Points, in no order, along strands that fork, close into loops and pass close to each other.
In the rows, zero is written as 128.
Points whose rows are less than 165 apart are linked; no others are. Some points are linked to none.
gabi: [128 106  84 127 162  94 115 108 146  79 126 131 147 115 131 100 120 167
 179  92 166 178 127 137 160 107 139 101  90 124 125  61 168 112 151  89
 115  84 179 105 115 164 107 159 128 102 142 178 127 130]
Gelu: [106 147 162 146 112 153 161 107 115 122 132 138 103  88 128 143  80 107
 146 122 167 114 140 104 108 125 149 151 159 118  90 156 105 155 121 153
 117 114  83  94 187 157 132 137 105 128 158 127  99 123]
sifi: [163  67  76 116 135 113 119 191 125  59 139 157 121 119 113  98 154 145
  98  81 200 169 163  87 199 123 144 116 113 130 153  25  99  60 100 146
 129  98 139 150  98  90 107 130 110  67 127 148 137 117]
Gaka: [ 95 166 148 141 110 145 149 133 120 156 113 157 105 144 116 136 129  77
 101 176 156 105 114 120 113 164 164 190 165 125 138 160  84 153 133 170
 140 168  81 117 172 120 112 125 145 134  95 140 103 149]
Gegab: [154 171 106 104 145 105 146  77 168 156  74 127 123 152 154 152 170  64
 127 191 135 165 109  98  99 203 184 172 122 113 136 102  82 122 135 148
 161 166 167 103 110 159  97 122 151  82  64 145 121 133]
fov: [163  76 174 170 123 112 107 155 100 111 151 134 135 105 135 104  89 139
 194  74  88 147 122 119 111 142  86 164 123 123 132 143 158 153 102 139
 110 148 105 130 149 168 160 126 116 137 173 136 153  58]
goro: [108 155 126 151 105 122 174 155  88 155 129 159 102 165 167 169 112  93
 120 148  51  85  91 138 122 165  84 170 121 156 134 181 120 151 138 111
 132 152 141 138 115 122 150  68 125 153 103 104 151 143]
bosam: [ 69 105 121 127 140 139 143 111 105 171 132 142  92 101 110 143  93 127
  97 126 197  59 130 140  84 102 120 144 107 164 152 200 147 194 171 107
 106 154 101  94 191 191 154 172 144 138 174 124 108 145]
lada: [140 113 179 172 145 127 133  77  79 125 163 122 105  94 137 135  53 174
 165  88 167 114 111 110 109 103  88 190 113 147 139 177 162 133 128 128
  80 154 186 123 127 150 163 140 161 133 159 102 140 101]
Mim: [ 92 129 130 134 106 174 129 160 126 148 173 107 135 147 112 143  95 146
 127 142  84  73 127 174 131 103  57  86 106 146 124 170 177 155 158  93
 139 126 129 144 101 119 192 125  99 154 159 118 145 136]
tel: [131  90 144 108 121  79 121 222 112 127 130 111 139 132 132  65 195 144
 139 103  96 134 144 131 138 138 134 150 153 174 143 136 128 105 133 137
 127 124  83  79 158  83 112 112 153 124 181 159 124  84]
vaf: [ 99 144 152  98 129 149 122 151 149 154  86  83 137 150 127  87 195 124
 131 154 130 117 152 110 108 135 169 142 175 116 102 128 116 120 150 126
 147 148  86  70 193 121 101 129 177 129 113 100 104 107]
ritet: [107 152 122 166 144 165 144  69 106 102 127 128  89  92 106 181  66 148
 102 131 207 128 118 106 160  99 130 162 107 133 116 116  98 122 139 144
 127 105 172 144 111 127 120 146 114 112 106 127 115 149]
sen: [ 77 131  92 108 165 116 118 132 160 163 138 126  97 159 123 151 146 157
  93 156 141  96 102 150 135  92 107 146  98 193 167 132 155 139 161  81
 139 114 186 128 105 134 127 152 158 140 131 136 126 141]
sipuz: [113 163 104 151  72 137 141 149 150 108 119 115 141  88 133 142 120  86
 172 166  63 121 157 143  78 197 138 109 116  72 124 151 134 157 134 114
 142 164  95 152 138 148 191 149  73 132 128 171 142 151]
mami: [155 139 126 149 100  84 112 120 138  95 108 137 163 102 160 115 123  98
 197  81 108 161 114 146 123 145 136 118 142 108 106 115 124 115 120 149
 120 107 105 114 129 158 107 152 133 121 116 159 125 121]
tisu: [113 112 115  90 149 119 136 132 154  94 140 137 182 141 111 100 184 136
 125 165 211 157  97 177 111 113 171 113 120  79 107  86 117 154 170 114
 122  91 109 178 190 135 135 208 140 124 100 129 121 129]
difed: [123 153 104 163 113 149 139  87 110 122 142 130 121 125 121 182  76 143
 136 147 108 120 128 152 140 132  76 140  98 132 131 142 139 159 151 103
 124 132 196 141  91 134 157 135 118 150 110 124 150 164]
Rata: [124  96 182  91 135 143 150 188 119 171 163 130 139 121  89  92 151 123
  94 126 130  78 138 172 106 115 105 106 177 147 129 193 129 157 130 163
  98 117  47 120 168  84 144 130 133 140 183 150 108 106]
lifev: [153 140 184 130 152 152 122 100  72 174 179 119 144 126 133 125  70 148
 141 100 101  94  87 145 111  87  68 114 148 149 119 200 149 115  70 150
  74 162 132 153  76 109 148  77 159 145 145  71 146  98]
Kitav: [133 172 125 167 117 141 137  89 130 115 130 110  88  85 165 162  44 142
 179 118  87 131 131  77 140 120 124 136 107 133 110 137 132 140  91 116
 137 136 191  79 136 139 114 125  97 140 138  95 129 114]
Vil: [164 100  94  96 152  71  83 151 126 129  95 160 125 149 146  71 161 163
 146  51 150 187 106 116 147 110 154 117 127 176 151  85 148  79 113 134
  94 101 132  79 110 114  90  88 156 100 150 141 112 111]
dor: [159 108  73 165 131  89  91 105 143  87 122 114 157 111 133 124  72 149
 177  77 118 168 132 120 168 104 116  96  83 143 149  57 180 109 114 109
 134 107 215 111  81 149 109  99 114 126 144 156 141 129]
pased: [148  96 154 126 116 107  98 192 121 117 119  87 136 145 136  60 172 156
 136  87  72 134 180  95 155 117 136  98 162 156 138  98 133  97 112 154
 144 120 107  81 133  79 104  87 115 123 189 138 152  76]
nimon: [182 144  97 134  93 127 100 126 113 119 119 151 183 142 146 117 158 107
 105 104  82 153 142 148 147 164 117  91 145  81 135  89  88  80 112 154
 135 134  92 167  79  64 116 134 109 136  99 155 156 160]
nezip: [ 98  94 129  86 149 106 136 187 141 131 155 157 141 140  96 112 182 113
  89 175 197 118 122 173 117 147 142 182 131 128 139 153 132 142 161 139
 117 131  72 153 201  87 133 185 165 145 136 158 106 137]
Vum: [121  96 123  68 138 101 156 128 150  82 134 143 142 130 114 107 189 162
 151 110 231 174 103 171 136 102 171 122 133  96  91  75 133 130 152  93
 111  72  97 137 203 145 122 189 145 109 124 130 105 119]
meri: [ 84 147 136 109 122 191 113  94 171 156 120  79 111 136 120 135 116 148
 108 148 129 106 146 114 137  76 155  79 151 124  82 120 131 142 117  89
 151 100 130  73 140 149 127 143 124 130 142 108 128 118]
Mas: [129 131 176 148 141 154 135 162  62 142 135 177  88 149 114 131  89 135
  90 126 104  86 135 103 147 101 117 156 154 181 150 152 102 104  77 165
 111 148 148 141 110  97 119  77 126 133 120  96 133 109]
teze: [123 131 145 159 105 162 134 149 102  99 148 109 114 122 134 137  76 146
 147 145  51 122 176  79 152 135 115 107 129 126 138 136 121 133  70 137
 155 145 170 137 102 101 143 105  57 144 140 115 171 107]
Mag: [188  65 235 111 142 137 150 144  85 103 189 138 108  89  93 133  92 153
 130  70 200 155 123 116 144  93  97 183 156  99 128 135 121 123  73 181
  98 125  95 166 171 137 144 115 114 116 147 131 129  74]
nos: [128 163 130 140 115 195 128 110 105 138 170 133 136 139 101 163  70 136
 134 153 109  90 106 188 118 107  53 109 109 123 108 184 162 143 155 109
 119 129 146 163  94 109 174 134 132 163 126 119 146 153]
zala: [118 123 131 100 136 201 103  89 169 138 133  85 140 152 109 113 137 158
  92 115 135 133 162 131 161  68 128  39 147  94  81  93 151 109 121  98
 150  88 106 119 123 120 125 153 111 135 140 116 125 148]
Tus: [100 133  89 131 141  97 126 177 165 153 155 124 150 168 142 143 163 107
 116 184  97  90  85 190  81 150  84 133  90 151 142 167 188 147 210  84
 141 129 130 166 110 144 160 146 156 160 114 131 137 151]
debo: [124 153 108 103 144 103 106 101 166 159  54 119 117 162 160 105 191 108
 154 119 124 140  83 134 116 142 160 122 135 145 110 129 157 113 141 113
 141 130 140  59 128 166  79 108 199 112  92  94  73 107]
sev: [128 140 120 145 133 151 146 106 103  89 116 149  76  98 133 177  99 151
  92 109 217 137 113  71 188 102 151 154 128 136 120  82  70  90 108 176
 133 101 139 149 103 123  99 114  99  95  98 130 102 135]
folir: [117 162 157 144 103 198 143 141 116 136 129 104  98 141 132 130 108 132
 105 147  79 103 180  77 160 129 127  83 169 110 125 137 100 118  93 159
 164 128 131 124 114  67 125 103  73 134 133 120 152 118]
sir: [107 111 110 107 125  91 126 171 146  90  89 115 181 128 135  73 200 134
 180 124 117 168 139 159 126 158 172 108 131  89 118  77 149 139 162  94
 140 134 135 141 173 135 109 167 153 124  99 148 125 108]
rela: [143 151 153 140 116 172 147 150  76 124 154 179 128 131 111 146 107 121
  80 158 151 112 138 147 159 126 125 142 150 108 137 134  67 104 109 176
 131 127 108 209 104  56 135 130  88 130 100 146 152 162]
tup: [160  82 208 174 152 139 113 124  83 112 161 116 105  94 106 133  73 177
 149  75 157 158 112 113 128 117  78 202 124 130 147 157 172 110  78 128
  86 193 157 156 110 143 140 111 158 120 152 106 166  72]
liv: [118 135  97 115 121 144  99 110 164 168 106  71 122 187 159 124 148 130
 108 113  63 120 125 124 153 104 107  81 108 139 118 116 171 119 112  80
 164 112 156  86  99 126 116  88 140 149 117  94 108 137]
Vope: [ 99 171 119 157  91 183 148  80 141 124 137 125 127  83 108 174  69 105
 149 183 153 110 145 117  75 153 125 139 106  76 116 167 139 192 161 112
 134 155 115 129 167 167 177 160  87 130 143 135 129 166]
sel: [111 145 130 135 113 140 135 166 105 137 110 140 127 155 118 132 173 133
  77 159 122 120 172 105 158 157 151 175 159 128 159 120  55  91 124 155
 165 157 115 135 121  55  95 113 119 146 101 154 143 152]
Salod: [ 78 115 111 131 134 114 116 157 124 150 153 121  99 140 119 143 109 161
 110 118 108  88 114 164 130 104  69 127  80 195 158 162 168 152 165  87
 132 125 175 125  95 138 167 144 127 139 164 123 137 135]
disa: [121 175 148 128 113 195 147 103 108 139 140 146 102 139 114 154 124 120
  71 178 170 110 135 117 137 120 152 143 154  79 116 121  61 119 132 171
 156 139  93 177 118  74 136 129  94 127  86 152 131 163]
pomi: [148 192 159 158 116 195 135  33 104 152 134 108 122 122 135 166  52 111
 145 126 136 120 112 128 143  95 120 107 148 108  66 154 137 120 111 143
 103 124 158 104 109 123 137 112 144 131 105  86 116 146]
Sala: [107  98 160  82 113 148 173 134 157  99 141 130 138 108  92 130 143 135
 106 138 215 128 146 144 105  97 162 111 178  97  85 131 124 169 135 113
 111  90  37 117 210 159 151 173 115 135 169 126 110 137]
rubi: [146 141 120 142 126 174 138  86 126 117 108 144  83 124 133 154 114 136
  74 109 173 140 156  62 177 107 136 100 143 108 105  82  77  69  92 170
 144 112 128 139  92  96  89 101  98 114  88  96  93 161]
vasef: [147 187 112 123 107 126 139  86 164 150  66 122 109 150 180 159 152  91
 129 147  89 156 126  85 132 190 166 137 125 109 107 114 100 107 101 125
 175 166 146  74 116 136  79 101 133 108  85 123 103 140]
kegeb: [109 114  93  96 148 110 131 172 146 124  89 103 181 146 123  63 223 138
 169 178 124 157 132 131 110 154 180 140 106 111 145  74 125 138 187 111
 167 139 161 127 198 113 115 143 158 131  78 116 118  98]
zakik: [184 100 203 156 131 120 109 129  96 145 128 116 127 112 142 106 107 132
 188  61  89 153 109 105  98 125 106 136 179 119 114 158 131 139  73 175
  98 141  71 121 157 149 128  80 137 126 141 105 129  52]
pidez: [122 140 113 144 117  61 102 154 148  99 111 131 159 111 133 108 146 100
 165 122 109 117  84 205  86 163 106 108 117 127 113 164 176 135 181 102
 105 122  89 140 122 179 145 149 158 132 124 129 112 123]
mil: [140 173 176 137 121 174 136  81  89 177 144 112 132 125 130 136  79 124
 160 111 108 101 103 145 119  92  97  95 150 139  91 177 134 135 103 138
  88 129 114 102 111 129 144  91 144 135 127  82 116 127]
rakor: [109 131 147  88 124 135 114 148 182 115 108 103 175 103 111  76 175 121
 140 140 114 121 128 174  73 141 163  73 184  76  77 131 165 157 158  84
 104 116  76 121 175 162 139 142 157 131 133  82 107 117]
bup: [105  94 156 138 159 129 159 120  62 181 162 155  94  96 120 130  73 148
 120  97 170  59 108 148  98 111  92 141 112 175 152 216 140 166 146 132
  91 160 132 123 168 168 167 155 151 134 169 112 101 129]
lusi: [106 135 163 138 114 118 165 161  84 126 130 169  99 140 127 121 149 112
  91 129 171 111 136 109 157 141 149 192 180 133 140 137  58 123 126 183
 137 135  73 124 151  66 106 122 128 126 117 142 121 129]
loza: [191 125 224 126 133 149 119 116  81 149 153 141 139 133 124 117 102 133
 137  80 121 139 114 124 131  92 106 112 196 103 113 155 118 114  69 199
 105 115  75 145 130 105 126  97 123 128 130 107 137  93]
Somu: [197 119 140 122 142 122  69 113 110 168 129 150 140 143 122 103 132 131
  82  68 116 137 131 134 155  82 104  64 158 144 121 127 133  73  99 178
  96 102  94 144  84  64  98 101 147 144 142  92 112 140]
kodev: [109 167 106  92 131 151 147 109 185 119 133  77 141 111 121 113 172 117
 134 222 124 130 174 104  79 148 213 132 101  63 120 113 116 154 132 110
 153 169 122 145 179 133 183 178  84 112 106 136 147 150]
ruvib: [127 180 114 179 109 107 143  69 160 105 108 111 132  60 162 174  65 118
 201 113 137 147  98 123  87 147 135 135 106 111  88 140 160 155 159  98
 117 122 153  79 160 197 119 164 141 105 150 110  99 131]
fug: [139 114  92 160 116 108  97 110 120 115 135  96 124 133 144 143  78 162
 158  84  89 133 120 134 141  90  87 112  89 167 164 102 183 121 138  95
 123 106 229 104  71 156 139  92 122 134 152 109 138 141]
sogov: [123  92 111 147 120  95 107 142 132  53 162 119 146  96 118 107 101 162
 178 104 133 148 146 158 146 101 116 112  98 131 122  92 162 140 138 108
 134 102 158 133 127 156 150 183 109 119 166 178 155 129]
gebak: [ 97 156 108 108 127 136 129 153 168 130 125 103 158 116 115  91 183  55
 104 228 121  83 116 117  58 184 145 162 148 110 132 173 132 162 182 126
 144 178 100 116 172 153 156  95 166 136 101 101 114 137]
bol: [159 172 105 138 120 169 121  96 124 149 130 171 155 155 133 171 140  89
 105 187 114 121  95 184 117 160  96 123 125  92 134 130  94 127 147 138
 136 132 120 183  88 106 139 125 140 149  72 157 143 161]
Gof: [ 89 151  84 125 144 115 135  83 155 137 127 139 113 144 130 158 137 110
 125 205 172 116 112 118  91 139 132 178  95 144 155 138 127 178 178 112
 155 131 169 121 147 190 133 166 153 127 105 137 135 150]
Zale: [ 81 131 106 133 123 133 131 178 163 154 133 113 134 149 123 121 162  94
 102 200 107  65 110 145  76 163 110 163 117 149 150 199 154 166 188 100
 145 162 100 127 158 141 165 121 151 165 121 128 133 146]
leri: [109 164  96 143 122 127 143 107 146 119 104 115  83 133 168 183  93 137
 143 126  66 133 129  89 140 146 127 138  95 137 134 118 134 147 107  91
 176 136 213  80 105 153 103 100  99 124 123 115 129 145]
niro: [202 130 178 117 130 135 102 140  88 147 157 175 153 127 129 124 123 119
  94  90 132 131 119 153 153  89 109  99 171 111 124 138 103  78 105 203
  94 105  74 169 106  58 116 107 132 130 117 112 131 129]
vufu: [164 152  86  97 141  97 157  58 161 158 101 120 131 145 134 187 145  62
 140 173 103 178 133 130 109 197 165 147  98 100 170  94  90 127 137 119
 153 142 162 147  65 160 111 133 133 110  63 160 141 158]
dun: [130 123  84  93 139  89 163  47 160 126 106 108 122 117 114 187 125  91
 163 165 140 196 147 120 138 179 180 144  85 107 172  74  93 111 146 105
 138 140 145 166  83 159 116 175 104  99  72 192 143 145]
fisa: [ 76 103 113 140 114 132 134 142 135 143 104 131 110  79 122 137 117  97
 118 141 150  63 138 126  74 155 131 129 119 141 138 194 174 204 197  92
 100 156  87  87 186 230 159 144 126 147 176  94 110 133]
dokip: [ 96 105 131 157 100 146 153 165 116 116 125 122 136  97 122 127 103  87
 149 138  98  59 139 125  87 171 112 117 110 125 117 196 172 183 182 117
 109 152  84 118 171 188 178 131  92 151 177 121 131 122]
fise: [136 115 165 116  95 123 170 133 122  82 163 148 135  89 115 137 102 101
 142 114 197 122 142 121 110 137 143 140 169  80  85 152  95 158 118 171
 114 100  43 125 204 147 150 159  90 141 162 145 100 138]
figo: [146 109 112 132 134 164 115 111 141 113 117 129 126 146 131 106 165 148
  63  96 170 148 190  75 184 108 126  81 141  97 115  72 100  55 102 149
 158 105 101 156  95  66  86 117 102 111 116  96 107 153]
fufo: [126 144 145 104 112 133 105 145 155 136 102  86 160 141 129  83 187 130
 143 112  99 126 143 143 109 124 154  71 186  99  87 132 140 118 139 119
 113 113  65  74 160 127 110 124 154 129 145 100 114  98]
fir: [121 112 149 163 113 129 153 163  75 131 147 148 124 143 155 126  83 106
 166 129  42  92 117 132 115 164  72 161 121 143 115 203 126 138 117 123
 107 165 117 149 115 136 169  88 105 156 137 101 174  97]
bofa: [139 122 176 136 167 152 111 124  66 149 140 167  87 122 106 141  88 158
  77  98 158 117 119 121 146  61 120 135 131 187 146 141 113  84  73 182
  94 124 157 141  92  95 112  91 144 114 111  83 103 123]
nuner: [131 121  77 118 146 128 127  90 161 120 102 129 152 157 138 119 176 131
 131 147 140 176 140 122 157 147 152 111 104  96 131  69 114 111 133 113
 151 115 150 147 108 131 100 160 139 121  90 147 129 150]
dit: [179 123  85 138  85  86 111  99 115 113 108 137 191 122 145 140 113  82
 142 100  65 168 138 139 138 174 123  92 116 111 159  81 101 104 108 130
 130 136 132 178  70 112 119 136 100 131  94 177 162 155]
Nop: [ 81 143 140 104 124 164 164 118 155 114 129  98  95 114 118 136 140 142
  95 170 190 129 172  65 134 126 197 130 142  83 100 109  78 150 116 127
 157 129  79 129 194 102 123 165  78 110 141 138 133 133]
lom: [129 129 110 130 108 129 116 180 110 145  96 115 141 178 135 121 174 128
  79 142  64 116 168 107 160 168 120 144 144 142 155 111  91  88 132 126
 161 154 142 122  99  51 102  74 133 157 105 128 141 145]
Rav: [ 74 119 109 132 113 109 129 172 148 109 113  95 126 156 131  90 163 152
 145 135  84 116 149 124 132 134 139 125 120 143 125 122 153 139 145  84
 154 134 138 105 132 130 138 132 130 146 146 150 145 120]
bub: [195  76 141 101 121  96 102 181 121  78 171 160 147 120 111 104 160 142
  92  70 173 156 143 129 195  92 110 109 142 109 131  63 110  68  97 173
 122  81 100 163 116  86 127 135 112  92 138 134 146 122]
Det: [135 123  94 112 173 102 110 111 150 144  91 166 127 164 140 122 176 141
  94 130 158 160  99 144 158 124 131 142 111 154 150  95 127  95 143 117
 115 104 143 136 102 106  81 131 168 141 107 138 107 136]
bipov: [132 106  59 118 133  81 118 123 163 135  92 110 145 204 154 128 154 115
 101 110  61 150 113 134 148 138  95 104  83 155 156  88 169 118 132  83
 143 119 173 113  71 129  92  65 150 153 112 101 116 156]
lir: [139  88 139 149 127  57 112 212  96 129 120 148 115 139 155  87 160 132
 133  94  68 124 120 138 133 146 114 178 123 206 170 140 120 113 126 132
 119 142 118  99 114 106 125  76 141 139 168 149 141  84]
tavo: [118 173 121 133 111 108 120 117 144 161  75 145 107 162 162 151 154  92
 133 132 116 127 102 119 125 153 145 171 145 153 119 137 119 133 142 132
 142 139 136  77 119 156  88  98 183 126  92 118  92 129]
dus: [154 112 186 127 142 148 129 187  82 180 177 156 132 133 107 107 109 130
 113 143  82  76 123 178 113 115  81 109 152 155 131 200 135 135 111 178
  87 142  64 165 125  60 160 109 129 140 169 139 136  99]
kaza: [121  80 168  77 155 102 165 151 116 147 168 149  95  91  99 111 151 157
  97  86 227 118 115 151 104  81 135 131 146 161 130 151 118 153 107 133
 108  85  81 103 193 136 128 151 138 112 188 149  90 112]
bufez: [100 157 168 132 124 192 154 129 139 119 130  93  80 128 111 137 115 146
  99 149 154 105 188  60 157 104 167 100 173 110 101 117  79 118  98 150
 163 110 115 114 147  95 109 127  62 121 144 127 128 123]
vit: [130 115 170 134 154 139 124 154  62 152 165 144 114 158 125 126  91 150
 104 118  69  88 120 123 140  99  72 137 136 183 156 183 135 110  74 145
  91 167 157 157  77 105 143  58 138 147 140  71 162 101]
Fegoz: [157 123 115 118 102 140 125 149 102 108 139 162 157 120 113 148 148 108
  71 137 129 140 159 146 163 155 125 114 138 102 162  81  57  81 117 164
 132 137 107 200  76  38 131 152  81 109  94 175 167 162]
bemo: [126 106 111 110 148 181 106 112 157 127 133 111 139 166 112  95 167 159
  61 132 156 142 173 121 176  86 125  67 124  97 120  86 130  80 118 113
 151  99 130 165 103  76 110 159 123 140 115 113 118 161]
zitam: [156 100 135 158 107  79  93 174  88 125 123 142 130 155 162 118 121 125
 140  86  28 126 106 112 132 140 101 155 122 185 157 125 133 115 106 133
 130 154 154 128  89 119 132  57 115 144 133 113 170  83]
vef: [124 147 130 149  89 113 134 163 105 144 105 112 109 175 160 140 133 109
 116 129  37 109 126 109 138 141 115 136 139 167 125 144 113 126 110 134
 149 143 141 100  99  95 115  49 121 151 122 100 132 123]
pizi: [102 158 125 128 121 121 121  82 175 110  88 118 130  54 129 137 110 109
 157 134 158 133 107 138  72 140 159 126 146 109  75 150 159 167 160  80
 105 120 109  78 179 221 119 169 154 106 148  95  86 132]
Kamaz: [159  84 117 155 125  79  74 180 126  89 162 123 146 120 130  85 119 154
 158  85  76 146 147 160 162 106 102 114  86 148 147  96 179 131 122 123
 136 113 151 143  99 142 157 119 114 120 174 163 176  98]
keki: [140 117  69 146 131  70 113 126 119 121 113 138 140 163 149 167 112 128
 122 108  69 136  99 147 151 140  80 127  78 178 172  99 155 123 148  94
 119 113 205 137  56 135 104  86 139 143 124 124 135 146]
romu: [ 71 107 134 102 121 156 154 141 167 101 134 109 133 107 100 114 147 148
 119 155 175 130 163  97 111 114 187 122 149  95  88 114 121 167 131 100
 138 113  82 106 207 141 134 173 111 127 172 137 135 123]
Situv: [139 161  81 158 116  73 130  98 158  88  95 122 140  99 169 151  98 117
 216 105 109 168 109 131 116 165 139 125  95 112 126 107 152 125 139 110
 140 115 163  96 108 191 100 153 139 105 125 157 124 129]
namis: [175 117 184 109 158 129 101 153  73 184 176 181 140 117 116 133 108 142
  94 109 113 108  95 185 132  99  92 110 141 159 124 173 139 103  76 194
  86 129  96 182 105  44 127 102 149 125 132 124 133 121]
Ruve: [188 106 158 132 153 133  92 142  89 153 120 147 110 135 109 107 123 155
  59  65 157 132 140  95 156  52 115  83 138 161 148 106 114  68  75 177
 106 109 129 138  84  83  92  81 133 111 129  75  96 120]
Vano: [133 144  81 136 122  92 164  80 131 124  81 146  84 119 154 205  98 113
 157 126 101 170 130  84 140 183 146 166  89 150 177  84  97 122 111 114
 150 139 217 106  80 147  85  92 110 109 103 155 150 141]
Siluk: [144 125  82 131 112  86 160  76 140 104  98 138 118  83 124 187  83 101
 174 111 117 196 125  91 148 180 171 132  98 139 186  69  84  97 108 125
 140 138 168 145  74 145  93 151  85  88  91 189 164 146]
zaf: [105  91 157  76 147 111 163 177 115 149 154 143 103 123  96 106 173 129
  79 126 200  94 129 151 115 110 154 143 159 153 138 174 126 145 132 139
 103 126  50 109 215 103 126 158 155 140 175 147  91 130]
doru: [157  78 193 157 139 136 121 155  74 133 176 141 137 128 128 100  79 129
 169 106  78 112 114 146 119 138  59 168 130 130 128 191 148 140  95 149
  93 173  97 165 116 140 173 109 122 141 168 114 173  72]
gofeb: [181  68 220  90 153 106 163 140  90 141 186 157  92  71 103 110 127 156
 128  53 214 146  97 124 100  91 115 165 146 143 139 163 112 154  86 169
 107 110 101 126 191 162 147 113 138 110 174 150  91  88]
vimu: [ 98 107 115 101 157 113 134 152 141 110 152 158 147 142  96 122 177 143
  97 170 205 138 109 168 152 120 144 165 112 124 139 115 124 135 158 132
 130  98 117 187 163  98 120 206 137 122 126 179 134 132]
zos: [200  83  78 143 142  76  84 109 143 116  80 162 125 136 125  95  93 138
 129  44 169 200 120  74 152  97 130 118 120 153 145  53 140  56 101 151
 102 106 152 109  84 120  75  71 135 107 136 122 108 120]
vug: [116 134 116  92 130 153 134 133 172 107 126  80 173 122 118  88 183 147
 147 177 135 157 166 127 105 136 204  89 121  47  97  77 109 146 146 111
 156 142 108 164 183 111 158 187  95 123 108 140 140 133]
mep: [147 108 133 122 112 113 112 144 118  76 143 135 136 115 134 111 148 146
 129  92 157 153 145 121 178 114 134 105 144  91 106  93  94  99 118 157
 133  90  95 146 125  99 123 158  93 108 137 166 138 128]
mazud: [128 157  99 108 134 154 113  77 184 133 108  91 160 152 151 102 167 117
 152 162 106 150 136 130 114 135 163  78 107  79  83  89 151 136 129  87
 167 129 158 119 131 169 125 152 137 126  92 125 112 147]
Nolil: [136 133 146 173 128 162 126 133 104  88 136 114 101  96 146 154  47 153
 159 124 101 131 158  65 137 111 118 147 111 142 135 121 130 123  69 133
 131 144 214 119 111 127 121 101  84 137 138  93 162  87]
botim: [ 96 148  92 132 149 136 146  53 160 127 128 128  78 122 106 180 114 141
 114 183 209 138 125 100 135 121 139 178  91 132 148 107  96 150 159 113
 157 123 182 138 119 161 115 167 113 112 101 162 132 159]
dek: [104 122  68 100 162  93 147 135 157 122 123 100 162 164 127 103 209 120
 160 200 101 140 118 133 100 166 166 149  79 131 166  85 136 158 187 109
 162 141 202 155 133 142 132 143 164 129  73 139 136 122]
karom: [190 117  91 153 104  79  79  93 122  96 121 131 202 114 140 120 110 100
 166  71 108 182 117 163 157 119 118  89 123  95 119  81 147 100 108 148
 110  95 118 155  91 130 114 140 134 126 126 157 140 143]
malu: [156 166 161 176 133 145 154  33  88 128 138 110 122 106 155 160  49 131
 173 105 150 126  91 119 128 119 110 172 124 134 104 163 148 119 118 144
  75 152 195 110  99 132 130 113 169 129 120  81 139 137]
mosi: [106 117 163 126 151 114 135 144  84 181 141 148  91 113 122 114 119 149
 117  96 132  89 105 141 105 103  98 131 128 193 148 184 127 151 109 145
 109 140 118 105 136 128 141 124 154 131 167 124 101 109]
Bib: [105 153 132 123 112 171 121 106 166 183 111  53 122 150 147 142 105 136
 137 114  71  97 125 132 129  98 108  66 136 141  98 140 162 140 103  74
 142 108 140  62 112 154 139  98 118 132 140  84 120 118]
bekoz: [117 130 129 104 111 150 120 134 145  89 150 112 166 129 100 109 159 143
 126 144 138 144 161 149 147 128 142  81 129  52  97 102 118 118 128 122
 146 110  90 165 130  99 155 190  87 129 124 173 156 155]
lemi: [ 99 127  65 106 149 108 129 142 163 132 143 109 160 188 135 130 192 123
 127 177  85 119 107 157 113 155 114 128  90 120 152 115 164 155 175  76
 157 129 175 160 101 151 147 135 151 150  94 148 147 150]
Dudu: [152  78  56 128 152  92 110 146 132  87 107 176 126 133 114 112 130 141
 112  95 171 184 140  91 177 131 140 124 101 152 169  38 113  61 119 123
 110  97 165 134  70 119  84 104 124  96 120 152 134 130]
lel: [ 99 140 146 142 139 104 144 167  96 185 118 147  93 148 140 136 138 102
 119 121  92  79  92 153 112 152 114 170 131 199 156 195 122 140 141 137
 125 157 108 112 135 126 133  97 155 150 125 118  99 121]
bokop: [104 109  97 109 175 109  96 141 140 148 125 150 105 159 121 121 163 174
 107 116 148 134 108 148 156  80 122 112 101 191 159 104 154 107 138  87
 110 101 171 106  91 114 107 134 158 130 142 143 117 123]
Nofad: [124 162 118 114 121 142  95  96 190 109 107 108 182 121 124 105 153 116
 155 149 127 138 110 175  87 134 154  82 139  69  79 122 159 144 160  84
 125 113 115 138 128 183 132 165 151 128  96 122 109 146]
pel: [121 184 106 127 102 145 130  93 180 116 130  97 126  94 121 162 114 104
 155 196 103 130 151 127  70 170 166 119  89  66 115 139 134 174 134 103
 154 160 132 146 136 161 175 163  90 115 110 154 137 158]
Nul: [ 78 145 126  99 135 143 126 142 179 157  98  89 148 117 125  88 174  95
 125 201 126  93 130 100  72 152 169 148 154 135 104 156 150 168 168 103
 137 145 113  82 192 172 143 123 160 119 114  79 105 112]
gusid: [104 167 165 126 113 150 135 108 163 124  99 128 115  90 128 142 120  96
 131 146 159 127 128 112  80 137 173 136 173  98  82 156 123 161 133 125
 119 110  70  84 207 190 110 148 142 114 145 114  84 137]
Sanu: [ 85 146  92 159 124 130 146 112 131 135 147 143 107 144 124 183 103 126
 121 190 131  94 117 133 105 148  82 184  92 141 158 168 136 188 189 117
 151 147 171 140 128 175 165 152 129 146 125 132 141 176]

A tip is a point with one link. Name the tips that can be reached along the links from each point below, in the order of the rows.
romu => debo, disa
lemi => sir, Kamaz
zos => sipuz, Vil, Vope

A piece is two or more points that can be reached from each other along the links. Count, over all rows, the pieces, the separate loops (a circle has one, a figure eight two, a Y none), the forks (points with three links) and the tips (points with one).
pieces => 4
loops => 0
forks => 5
tips => 13
